Points on a hilly landscape, in no order, each with its height.
A ball rolls from a point to the lowest of its 2 nearest points, and stops where none of them is lower. Distance is the straight distance between rows; heights are no part of it.
<801> h=127: [ -2  14  -5  13 -13  13   2   9  16 -13  20  22  18 -24  18   3  -6  19
  14   9  19 -16  12  27]
<751> h=124: [ -4   3  -4   4  10   1 -21   4 -14   2   2  17  -7 -22  -7  -4   1  35
  13  15   7   7   9 -10]
<256> h=353: [  7   1  -5  -1  -8  -7  11  23  17   5 -24 -18  -1  15  -2  12  10 -32
  -8 -11 -23   0  -4 -26]
<693> h=65: [  6  -1   3  -2   7  -3  28  -6  -5  14  17   0   9 -14 -17  -9  -2 -31
  11 -24 -24  -2 -16  -2]
<161> h=333: [ -6 -15  -1   4   2   1  15 -16   3 -14   7 -22   9  18   8   7  -9   3
 -21  -4   7 -28 -12   6]
<217> h=391: [ 20  23  16 -20 -15  -3 -17   4 -13   1  27  -9  -3  -5   8  17   3 -12
 -13  17  -2  20  -1 -12]
<239> h=222: [-23 -13  -8   0  -2  -7 -16  -7  12   2  -4  20   8 -11   4 -18  -5  20
  -4   9  37 -12 -10  38]
<1012> h=85: [-18 -14  -6   5  19 -15  21  14  26  18  -8   6  12 -10   1 -23 -17  27
   0   2  23   1   8  15]
<19> h=386: [-10 -17  -6  19  -1  -2   4  11  18   8   6 -20  -6  -8   7  -8  21 -17
  -9  29  -3  -6  -7   3]
<77> h=240: [  8 -15  13 -13  18  -5   2 -13  -8  -1  -4   1   0  -8 -16  -1  11  11
 -11  17   3 -20 -15  17]
<1043> h=361: [ 15  15  10 -17  11   7 -25   8 -29   2  16   1  -9  -8  -5   5   4 -13
   4  10 -10  14 -14 -20]
<134> h=95: [  2  10  13 -11  -1 -25   8  20  29  12  -8 -35   5   7  -3  -6  -6 -12
 -26  -3   6 -10 -14   4]
<423> h=624: [-19   4  -5  -2   9   3  16 -20 -13   6 -12  18  -3 -14   7  14  40  17
   9 -11 -16  15  13 -25]
<950> h=809: [ 11   4  -2  -3   5  -7  13  -5  15 -30  -1   0 -10   5   9  -4 -10  28
   5   9  -4 -35   7   6]
<863> h=57: [  9   3   5   5 -21  -5 -30   1 -13   4  -2  24   4  -1   8  -7  -2 -10
  17   5  -1   3 -10  -3]
<828> h=739: [-10  15  -8  11   1  11 -13  -1 -20   1 -16  13 -13  32 -11   2   3  -1
 -12  -1   5  17  24  -5]
<610> h=338: [-18 -21 -12   7   7  10  -3  16  19  -1  11 -11  12  -9  18  -5   8 -15
  -9  26  23 -12 -17  26]
<76> h=50: [-28   2 -11   1   4   0 -15 -14 -18  -9  -5  27 -11 -32   8   0  17  29
  15   7  19   8   6   1]
<623> h=458: [ 13 -18  15  -2   5  -3   6   0 -16   3  -8  15  11 -12   4  12 -10  -1
  18 -29 -12   4  -3 -15]
<566> h=244: [ -1  -2 -15  -9   3  26 -12  -5 -12 -23  10  22   2  -6  -4  26   1  -7
  -1 -22  13  -1  -2 -14]
<985> h=563: [ 11  11  12  15   3   3   6  13  -4  10   9  -5   2 -13  -5 -30 -15  -8
  25  16 -13 -10  -7  18]
<869> h=649: [ -8   9 -14  22 -21  14   5  -3  12   9   2 -17 -24  10  -6 -18  26  -5
  -2  19 -34  -6   4 -13]
<85> h=554: [ -5   8   0  -4   2 -13   1  -6  13  -3  -2   2   2  -3   3  28  40   7
 -21  -8 -10 -19   3 -25]
<41> h=10: [  0   2  11 -16  10 -20  11   3  17  14  -3  -5   3   0 -10 -17 -17  29
  -8  -2  19  -7   6  22]
<579> h=824: [ 11 -20   2 -16  14   3  -3  -4  17 -24  -1   1  -3  -1   6  21 -15  34
   5   8  12 -25  16  20]
<1045> h=235: [-20  -5 -18 -17  -5   3   8 -28   2   0 -12  20   0  10   5   9   2  22
   6 -10   6  18   0   2]
<733> h=241: [-11   3  -3  15  -4 -14  21  -3  -4   2   0 -11   2   5  22 -13  -3   4
   6   1 -16  -5 -15   3]
<246> h=170: [  8  -8  29 -21  15 -10  -5 -21 -20   3  12   0   5 -13  -4   9  12   2
  -9   1   8   0 -17  -5]
<465> h=364: [ 12  -1   2  -8 -24  -7   2   6   4  -3  -9   8  21  12   2   4 -26 -24
  13 -17 -11   1 -14 -13]
<680> h=167: [-25 -13  -3  -2  15 -16  -8  -1   1  19 -14  14  16 -20  10 -17  -9  16
   4   0  29   5  -7  17]
<421> h=253: [ 23   4   9  -9 -30 -10   1  -3 -10  -5 -17  13 -20  24   3   9  14 -17
   6  -6 -27  14  15 -20]
<784> h=56: [  5  -3  10 -17  -2 -25  -4  18  33  15   1 -18   8   2   0 -18 -23  19
 -23   4  16 -12 -18  20]
<143> h=286: [-10  -2   2  10   8   4   5  -4   9  -3   2 -27   7  17  20   9 -10  17
 -16  17   9 -19  -1  27]
<298> h=285: [  7   5  24  -4  16  -5  -3 -15 -40   0   0   0 -16 -11   0  -6  15  -8
  10 -19  -7  17   6  -9]
<890> h=425: [ -7   0   9  16   5  -9  -2  11   5  26   4 -14  16  -6   9   0  13  -5
 -16  23  10  -5   5  14]
<15> h=754: [ -8   9  -9  -4  -3  11 -23  -1  -5  -1  -8   5  -1  25 -15  13  -7  18
 -24  10  17   3  15   5]
<525> h=279: [ -5  15  -2  -2  11  13 -28   9  -2   5  17   0  -1 -11 -17   0   1   3
  -3   9  23  30   3   3]
<553> h=173: [ 10   2  10 -18  -7 -12  11  -6   3   9  -8  -7  -5  14 -17  -9  -3  -7
 -13  -7  -1  10  -2   0]
<667> h=182: [ -2  -5  -4  -5  -1  -2 -24  -2   0  27  18  11   3 -19  -9   8   4  25
  10  10  -6  26   6 -11]
<534> h=313: [ 25  -3   3  -5 -16  -6  -3  15   8   8 -31  -9 -11  21 -13   6  -5 -27
  -1   0 -31  15   9 -17]
<857> h=585: [-15   5  -2   6 -10   1   6 -15  -6  11  -3  17   5  -2   5  10  40  -6
  -9  -7 -12  -8  -1 -14]
<782> h=180: [ 21   9   2  -4 -42   7  -6  -5 -10 -18  -9  23 -23  17  16   8  -4 -11
  21 -16  -5  22  19  -2]
<818> h=408: [ 23 -14   4  -4 -14 -19   3   6  10  -6 -17   9  -1  17 -11   8   5 -17
   1 -22 -14 -21   7 -17]
<845> h=463: [ -7   2  20  21  -9  -8   3  -3 -12  24  -1 -17  20   9  11   1  -2 -19
   1  13  -2  20   5  14]
<978> h=431: [ 17 -11  12 -13   2 -14  -4  -2   1   9  -3  18  -1  -1 -24   0   7 -16
  10 -39  -8  -1  -1 -21]
<773> h=486: [  6 -18   5  -3  13 -15   3  11 -10  13   2 -12  11 -16   1  -3 -20  -2
  18 -12 -12  26  -4 -25]
<515> h=116: [  9  -3  -3   3   0  -3  19   5  16  22  10 -11  15  -8 -11 -15 -13 -26
   2   9 -30  -6 -21   2]
<860> h=217: [  1  10 -14   0  17   5  17  18  15  10  13 -21  22   3   6   8 -23   9
 -24  16   7 -23 -13  18]
<521> h=311: [-22 -18 -21   7  -3  10   2 -10   0   5  -7  12   9   0  13   3  -9  29
   7   5   7  10  -9  10]
<236> h=245: [  9   4  -8 -18   5   9 -21  12  19  -5  12 -12 -17  -3 -25 -13  -9  13
  -9   8  23  17  -1  13]
<64> h=538: [ 15  11  13   1  17 -11  13  12 -14  13   7 -27   0  -9  -3 -26 -18  -3
  13  13  -9  17  -2   8]
<675> h=719: [  0  21   5   6   5  10 -11   4 -32 -11 -14  16 -11  13   8   8   4 -13
   8  -8   6  21  14  -6]
<78> h=621: [-17   8  -7  16 -13   8  11 -20   1  14   4 -15  -6   7  15   9  40   4
  -8  13 -23   3   4 -15]
<830> h=472: [ -9 -10 -14 -15  -2  11   9 -18  25 -17  -9  -5 -21  14  -9  14  32  -1
 -25 -27  -2 -11  14 -13]
<934> h=299: [-10   0 -17   5  -8   4  14   6   3  -3 -10 -15   5  22  16 -13 -21 -17
   6   6  -7  15 -15   4]
<522> h=176: [-10   6  -1  15   0  -6  20   1 -13 -11   3   4   9 -12  16 -21  -1 -22
  27 -17  -8  -1 -23  -5]
<774> h=231: [ -3  30  -8   1 -13   0  -6  -2  10 -12  15   1 -10  -3  -3 -25  -1  -9
   6 -11  13   3 -10  -2]
<762> h=132: [  8   2  20  -5 -17 -25  -6  -5  24  17 -21  -8  -2  15 -17  -8  -6 -19
 -26  -5  -6 -13 -13   1]
<896> h=142: [-22 -12  -5  -4   4   1   5 -37  -5 -14  -2  10  -9 -23  10   1   6  29
  13 -12  21  21  -1   5]
<211> h=527: [ -7  -7  -1  -2   1 -10   2  -5  16  -6  -7 -13   6  14   9  25  14  15
 -14 -16   7  -2  16 -16]
<1041> h=785: [-11  11 -23  16  -9  12  13 -11  14 -16   0   5  -4  19  -1   2   3  27
  -5   1  -3 -22  31   9]
<598> h=213: [ 17   0   4 -15  11  -7 -13   7   6  -9  -8 -15 -17  12 -18 -12 -10   7
  -7  -1   7   9   1  -5]
<827> h=166: [  6 -22 -10   1   6  -5  16  28  32  26   8  -3  26  -6 -13  -1 -23 -15
  -2   5 -15 -14  -8  -2]
<672> h=849: [ 23   3  10  -7   2   5 -10  12   4 -13  25   2  -1 -17 -12  12  -5  15
   4   6   3 -19  19   4]
<619> h=620: [  1  17  -8  13 -19  10  -2   7   6  -9   1   4 -20   5  -5 -19  15  -2
  14  35 -17 -10   9  11]
<18> h=385: [ 22   0   1  -3 -29  -4  -7  10  20 -13   2  -4   0  19  -3   0 -12 -17
   3 -15 -19 -14  -6 -12]
<1016> h=196: [ -8 -19 -11   2   5  22 -23 -10 -19  -6   9  18   3 -12 -23   7 -16 -17
  -2 -17  10  -1  -9  -5]
<1004> h=667: [-16  12   3  -8  11  -7  17 -19 -27  -8 -28  23  -1   6  22  11  11  23
   9 -11  -4   2   8 -16]
<355> h=107: [  9   3  19   2   0 -11 -20   3 -20   6   3  16  14 -22  -4  -5 -14  -4
   3  -1   7   6 -11  -3]
<622> h=341: [  8  17  20 -14  -3   3   2 -18 -28  -4   7 -16 -18   8  19   9  18 -10
   3 -23  -3  32   8 -10]
<710> h=797: [  3   8   1  20   3   0   1 -17   7 -32   4   4   0   8  10   1  -5  29
  -3  -2   8 -33  34  13]
<1001> h=393: [  2  23  11 -10 -12   5   4  -8  -5  -1  16 -23  -8   2  13   9  13 -11
   3   9   1  28   3   0]
<781> h=189: [  7  11   2  11 -18   8  -4   2   6 -15  19   7   3 -15  11  -1   1  -2
  14 -14  12   4   9  12]
<554> h=145: [  2  20  -9   0  20  17  10  24   9 -10  27  -8  11  -5  14   7  -4  11
  -7  18   9 -21   3  14]
<844> h=400: [  2  -6 -15   7  12  12  19  25  10  -6  -8 -24  -3   8  -2  17   8 -14
  -7 -18 -16  12  12 -33]
<820> h=228: [  7 -15  17  -2   4  -8 -13 -29 -17   9  -3   1 -12   0 -15   4  16  -1
 -13 -18   4  12   0 -12]
<694> h=592: [  6   6  -4   5  -2  13   5  24  11   0  -3   1 -15   2  -1 -19 -12 -12
  12  34 -15  -3   1  19]
<904> h=280: [-15 -28 -12  -2   2   9 -13  -7  11  -6  -4   9   2 -19  10   7  13   8
   0  20  25 -21 -14  28]
<630> h=319: [ -2   2  -7   8  13  19 -17  15 -19   2   8   4  -7  -3 -11  -1   0  -9
   1  22   5  13  -9  -3]
<796> h=512: [  5  -9  14   3  31  -2   5   2 -19   3  -7 -11   0 -12 -12 -10 -26  -6
  12  -2   3  19  -2   3]
<499> h=312: [ -7  -6  10 -21  -4 -14  -1 -21  -3  -9 -10  -5 -15   9   7  -3  22   9
 -18  12   7 -25 -23   8]
<638> h=365: [-15  -2 -16  24   9  21  -4  17 -17   7  -1  28  -8   2 -22 -21  -2 -11
   3   8  -4  10   4 -11]
<603> h=838: [ 13 -15   5 -15   4   5  -4  14   9 -10   2   4  19 -10   3  25 -19  11
   9  -3  11 -20   5   9]
<679> h=29: [ -1   8  -5  12   8   7  12  24   3  -1  13   8  27 -26  19   1   4   3
  17  10   9 -20  -2  19]
<803> h=314: [  2 -16 -12   5  -1  10   9   4   2   5  -3   0   7   4  15  -7 -27  23
  18  20 -10  -7 -14  14]
<647> h=696: [-14  22  -2  15  10  -4   8   1 -33  -1 -18  14   2   3  11   1   5   9
  13  -4  -8  15  18 -17]
<873> h=499: [-11  -9  -8  -6 -21  -2  -4 -16  20   4 -21 -10 -14  30  -4  14  14   2
 -27 -15  -2   5  12 -13]
<454> h=362: [ -7 -14  13  -1   0  -5   1 -26 -14 -13  -5 -21  -7  11   9   0  15  -9
 -11  -5   9  -9 -18   7]
<664> h=121: [ -7   4   7  16  15   4  20   1 -17   1  20  -3  11 -26   1 -20 -15 -20
   7 -19  -1  -9 -24   6]
<527> h=153: [  3  -7  -2  13   4   7 -11  -3 -21   7  10  18   9  -6 -18 -14 -34 -25
   8  -8   4   6 -14   4]
<594> h=441: [-11 -13 -25   4  16  10  15  -1  16  -3 -16  -8  -8  14 -11  20  24  -9
 -10 -26 -10   4  22 -29]
<931> h=339: [  5   4 -14   5   0 -11  12  16   0   2 -10 -10  16  14  -1  -3 -34 -36
   6 -10  -9  10  -4  -7]
<776> h=114: [ 21   2   9  -9 -33   2 -22  -3  -7 -18   5  15 -21   8   5  -5   0 -11
   9   6  -1   3   1   3]
<450> h=770: [-15   7 -13  -5  -5  10  -4 -13  12   1  -8   6  -9  16  -9  11  20  24
 -14  14   1  -9  27   4]
<1044> h=858: [ 24   1   9   6   9  21  -9   8  -4  -2  30 -13   1  -9 -25   7 -12  -8
   0   0   0   1   7   6]

For each start below, name the point where the ball stops.
<15> -> <863>
<630> -> <41>
<78> -> <863>
<672> -> <863>
<844> -> <863>
<890> -> <41>

Call two points neighbours if one is among the 2 nearest of the other. Go from one point of each pair to the other, from neighbour to neighbour, staying as low as possible. Name the highest point that can't be avoided.
<679> / <246> -> <454>
<693> / <41> -> <803>
<41> / <76> -> <525>
